Each row is a point on a landscape with many peaks, with its height.
A climber steps from a point to the highest of its 2 nearest points, and stops where none of them is higher. Distance is the straight distance between rows; heights are no part of it.
<647> (h 0.62): [103 158 101 158 108 159 113 177  88 104  99 105 113  55 116 144 171 167
 103 114 142  99 123]
<589> (h 2.23): [ 86 174  98 127 176 169 134 163 184  91 123 115 108 122 166 163 135 125
 145 129 139 163 148]
<179> (h 1.20): [110 143 143 137 106 118  89 111 131  98 184 139 173 134 127 120 116 141
 124 119 108 133 110]
<2> (h 5.94): [151  89 166  90 116 130 105 101 160 138 117 156 164 109 106  89 124 118
 102 120 142 119 137]
<169> (h 4.20): [101 128 120 110 121 161 129 157 186 123 109 143 161 105 130 152 149  97
 118 142 145 125 137]
<289> (h 7.42): [151 120 154 101  81  76 114  90 128 123 177 156 187 171 122 103 128 118
 129 142  71 118 113]
<680> (h 3.45): [132 124 171 104 112 143 104  96 171 132 173 160 183 158 154 143 110  54
 128 131 126 157 136]
<576> (h 1.39): [111 125 128 141 161  46 109 113 111 107 169 109 136  97  99  52  96 167
 121 110 102 108 112]
<982> (h 3.46): [132 102 110 125 113  79 164 142 112 144  83 127 152  79  84  92 131 168
 113 130 148  63 139]
<729> (h 3.01): [130 113 102  90  93 107 124 174 111 161 116 124 165  36 117 113 141 126
  99 104 161  75 104]
<945> (h 4.60): [114  74 158 101 149 129 141  62 108 171 102 155 149 156 122 106 144  84
 123 105 166 109 118]
<526> (h 6.54): [155 101 160  93 114 106 101  89 142 127 161 133 175 118 113  89 116  96
 121 143 110 111 110]
<850> (h 0.86): [137 133 117 125 116 144 114 161 167  80 143 150 157  71 139 135 132 161
 113 133 117 129 130]
<963> (h 3.17): [134 113 162  98 145 193 112 123 169 115 140 160 160 152 154 161 115  66
 118 148 147 146 135]
<206> (h 3.59): [ 78 130  85 136 206  53 137 100 136 145 111 119 127 107 115  87 129 141
 158 118 134 121 123]
<670> (h 1.80): [159 124 135 100  48  82 179 111 108 171 161 156 184 175 137 136 167 116
 129 106  85 121 124]
<178> (h 5.93): [111 181  83 171 155  70 161 151  99 109 106 117 117 115 113 146 121 203
 148 109 112 114 132]
<84> (h 6.19): [150 145 151 121 120  67 158  77 127 123 177 135 157 194 131 109 129 125
 127 135  60 153 132]
<959> (h 1.31): [118 160 126 147 152  81  91 111 113  76 199 117 148 124 124  93  94 155
 113  99 112 131 117]
<1028> (h 2.70): [150 140 125 115  76 148 146 168 169 142 158 152 164 159 153 175 158 112
 138 139 112 156 144]
<297> (h 4.61): [135 108 123  99  93 182 107 162 168 149 110 123 151  67 136 142 141 111
 123 134 161 109 122]
<776> (h 0.45): [ 99 154  80 188 193 117 114 137  73 137  95  90  84  96 125 116 134 177
 132 124 138 117 115]
<926> (h 6.13): [134  84 133 104 120 209  95 151 100 184  54 109 137 121  97 123 140  93
  99 125 179 177 102]
<799> (h 5.47): [130  64 136 140 133 182 101 113 102 183  68 118 129 166 102 137 127  87
 117 146 156 153  96]
<505> (h 7.32): [155  91 113 138  72 141  63 170  63 157 131 118 134  82  99 108 138 126
  99 110 162  76 101]
<313> (h 2.74): [129  97 145 127 130 204 139 178 182  82  87 110  99 125 176 157 106 105
 140 165 150 124 159]
<348> (h 1.09): [128 164 139 118  88 143  74 125 135  81 214 128 141 102 158 125 133 134
 116 127  90 156 111]
<975> (h 2.52): [113 127 105 135 142 211 148 172 163 105  97 118 110 142 166 180 136 106
 155 142 132 141 143]
<445> (h 4.59): [107 162  98 117 110  75 183 143 139 138 121 147 166 121 116 121 168 154
 125 117 132 121 130]
<441> (h 1.55): [119 144 110 121  87  50 121 151  92 137 159 122 188 104 120  96 130 142
 106 103 117  80 102]
<387> (h 4.24): [112 193 127 174 136 145 148 146  84  88 116  96  62 142 162 191 149 163
 133 119  99 159 127]
<151> (h 5.49): [160  77 141 123  80 204  88 145 108 167  75 102 132 107 113 140 114 100
 121 129 152 129 123]
<125> (h 4.73): [137 144 181 150 100 191  78 133  90  74 103 123  58  84 134 114 121 111
 117 149 122 131 122]
<104> (h 1.47): [103 125 127 108 125  47 124 125 106 110 145 123 175  81  89  74 111 157
 112  97 133  84 107]
<354> (h 5.42): [159  99 158 189  82 199  89 132  77 113 127 114 103 138 155 170 140 121
 131 160 112 111 126]
<115> (h 7.01): [115 185  99 149 141  91 177 176 153 100 113 134  86 135 129 166 135 178
 155 117 106 138 144]
<754> (h 3.80): [118 189 132 177 112 144 143 138 120  45 115 115  79 103 176 168 136 162
 128 147  85 152 150]
<373> (h 2.36): [135 138 130  82  72 125 193 144 147 163 136 161 160 179 152 154 184 101
 143 116 113 152 152]
<359> (h 4.85): [107 180 103 176 159 160 146 136 101 131 114 111  54 188 151 188 141 135
 163 126 100 175 109]
<244> (h 3.15): [113 137 135 149 195 140 130 110 147  53 118 119  55  94 165 119  98 158
 137 156 103 143 153]
<506> (h 5.83): [169  89 167 161  86 107  91  68  77 152 147 140 157 173 104 100 111  97
 126 131 147  88 131]
<98> (h 4.23): [142  78 143 128 132 121 117  80  77 188  87 117 138 126  87  92 142  94
 124 114 173 111 121]
<474> (h 5.41): [187 106 166  74  85 176  93 134 177 134 119 144 156  83 117  81 107 115
 117 127 152 125 147]
<78> (h 6.30): [149 102 136 140  66 118  70  94  68 169 175 124 154 140 113 114 120  86
 114 125 137  98 100]
<94> (h 4.98): [171  91 171  95  82 172  77 130 134 116 118 133 114 111 126 124  88 113
 122 126 146 119 133]
<47> (h 5.85): [118 182 124 122 117 102 195 184 159 100 162 125  82 141 103 175 146 185
 130 109 124 162 121]
<233> (h 2.12): [ 84  99  88 145 233 122  97 115  87 176 101 114  84 150 124 117 104 122
 167 139 133 165  85]
<764> (h 4.19): [106 168  97 140 185 154 149 124 141 135 119 121  87 181 161 170 113 104
 166 114 119 171 113]
<512> (h 2.27): [ 93 130 112 130 232 108  96  80 111 162 125 122 120 157 136 114 115  94
 142 146 145 165  96]
<287> (h 2.00): [ 88 123 113 110 211 159 128 150 184  91 118 118 106  83 161 124 113 136
 123 140 149 151 151]
<250> (h 1.66): [137 158 118 127  59  76 140 142  97 160 157 138 186 136 121 128 158 115
 131 104 102 112 118]
<684> (h 3.49): [ 93  98 116  70 195  81 165 101 167 126 129 152 170 101 127  64 148 135
 110 135 133 107 153]
<994> (h 0.73): [111 156 103 133 111 132 136 182 138  87 105 128 133  42 134 148 158 181
 117 139 129 104 128]
<802> (h 5.29): [ 95 174  73 131 154  73 164 150 127 135  98 119 148  93  91 119 147 184
 129 117 108  96 135]
<876> (h 3.44): [114 149 133 151 152 170 141 145 146  44  91 122  70  95 173 164 119 144
 116 168 114 125 151]
<399> (h 4.41): [128 115 129 160 139 110 147  85 127 144 125 128 145 159 123 127 120 134
 139 120 126 108 142]
<282> (h 4.89): [156 106 161 166 103 175 124 143 108 113 117 132 108 119 138 137 116 147
 115 153 122  95 130]
<667> (h 2.05): [117 143 124  73  87  98 223 136 141 160 158 181 140 173 121 129 179 123
 127  99 127 135 125]
<239> (h 0.54): [115 128 113 170 139 142  97 147  83 121 103  96 102 101 134 141 147 159
 111 115 147 103 124]
<943> (h 2.94): [124  77 161 120 144 193 132 130 180  94 116 137 117 154 160 162 100  89
 139 145 140 152 153]
<845> (h 4.63): [162 107 195 137 116 187  64 126 125  78 123 131  80 103 144  96  88 117
 118 141 127 137 143]
<110> (h 5.01): [141  88 156 145 139 181  69 119  88 152 108 116 106 145 106 124 108 107
 106 122 161 163 106]
<74> (h 4.38): [136  94 124 151 120 137 161 148 141  92  95 146 107 121 132 132 119 174
 134 153 114  97 146]
<142> (h 3.52): [130 165 133 145  98 148 165 144 151 123 175 130  76 189 127 195 133 143
 137 124 132 184 119]
<774> (h 3.98): [114 134  99  92 163  71 177 120 145 122 114 146 178 123 109  84 169 137
 141 137 105 111 137]
<385> (h 6.71): [177 110 123 147  55 126  81 159  43 102 144 115 112  84 127 104 124 153
 101 115 145  65 120]
<402> (h 5.09): [122 115 168 149 126 198  73 111  67 102 105 124  74 118 130 118 124 111
  80 144 142 165 106]
<378> (h 3.78): [116 125 136  99 120 133 126 121 181 119 155 146 188 128 147 134 131  97
 125 127 110 140 133]
<56> (h 3.21): [115 111 101  98 119 115 144 159 150 139  82 113 151  46  81 110 152 139
 123 104 174  79 142]
<278> (h 3.91): [116 109 109 148 184  95 142 112 116 159  98  91 115 114 107 102 108 149
 150 132 150  90 135]
<756> (h 6.06): [181 109 138 175  67 171  72 127  54 122 133 105  87 120 127 128 132 144
 123 137 139  87 125]
<87> (h 5.88): [149 162  98 162 143 138 170 138 125 157 108 105  86 192 136 177 136 137
 191 124 121 121 129]
<266> (h 3.94): [129  95 144 156 163 120 115  75 144 137 127 121 128 172 138 148 100  99
 141 156 128 135 131]
<672> (h 3.66): [134 102 109 153 138  63 147 122  81 154  88 101 120 111  75  72 105 171
 129 107 155  69 140]
<403> (h 4.01): [114 178 105 118 185  80 192 124 174 106 161 124  98 170 135 119 122 157
 149 135 104 178 148]
<127> (h 3.99): [157  86 148 133 121 113 106  98 113 185  38 105 126 143  97  86 135 115
 138 110 157  93 162]
<483> (h 2.69): [117 114 143 116 208  92 124  81 164 107 134 134 119 127 126  69  84 116
 129 144 134 143 134]
<488> (h 4.11): [111 164 117  89 147  80 198 130 167 123 179 153 144 171 126 124 148 136
 128 121 104 170 150]
<925> (h 2.03): [127 150 118 101  95  98 160  92 138 158 149 154 184 181 137 145 167 106
 130 117 116 133 130]
<854> (h 2.85): [157 125  95 121  65 135 119 183 116 176 125 134 173  45 121 140 133 133
  99 131 121  74 119]
<1016> (h 5.05): [131 149 145 110 144  90 151  97 173 119 192 136 139 193 126 141 124 117
 135 122 101 189 140]
<536> (h 2.48): [ 99 127 137 119 221  71 122  62 135 159 146 139 142 142 147  79  94  94
 158 128 129 150 127]
<1000> (h 3.28): [ 81 142  95  89 204  68 141 105 163 134 136 129 144  77 116  69 135 117
 127 116 150 135 129]
<26> (h 4.17): [108 163 101 122 128 136 174 131 131 169 162 136  76 183 107 193 158 110
 125 116 154 175 110]
<397> (h 4.94): [137 162  88 142 128 126 180 127 142 162 140 125  81 213 119 194 128  98
 168 125 129 154 120]
<639> (h 6.77): [153  81 124 136  74 150  52 127  48 167 146  98 128 133  90  98 124 106
  96 118 156 113 105]
<411> (h 5.21): [134  74 166 143 111 121 133  44  97 178 137 156 161 182 128 128 132  85
 133 130 130 107 123]
<361> (h 3.61): [143  77 162 145 173 182 108  94 121 130 105 123 112 189 146 156  71  84
 150 153 131 156 128]
<150> (h 0.98): [148 147 158  94  99 138  97 150 148  74 175 147 137  81 134 112 102 144
 115 141  92 115 121]
<494> (h 3.04): [153 160 134 128  94 158 158 150 160 150 135 129 115 178 140 208 159 127
 145 123  96 156 134]
<112> (h 4.90): [105 196 105 103 150  77 168 165 172 102 173 127 104 141 119 132 119 190
 118 113  97 182 136]
<329> (h 3.55): [122 168 119 134 158 126 164 130 175 120 135 138 100 189 161 150 110 144
 155 131 107 155 153]
<391> (h 5.03): [172 103 135  93  41 184  97 171 132 180  97 124 132  65 120 124 124 111
 105 133 153 108 134]
<14> (h 2.91): [121 126 145 139 182 116 116 104 158  88 136 129 109 130 154 117  92 148
 145 151 111 135 145]

Where does a climber stop that starts at each point below?
<98> => <505>
<127> => <505>
<589> => <926>
<512> => <359>

Call two points neighbours if one is among the 2 nearest of the other. Go from one point of each pair to the other, from neighbour to neighbour, staying as high as possible. Name the lowest point that can't be avoided.
<87> / <926> => <329>
<402> / <926> => <110>
<289> / <115> => <403>
<289> / <926> => <845>
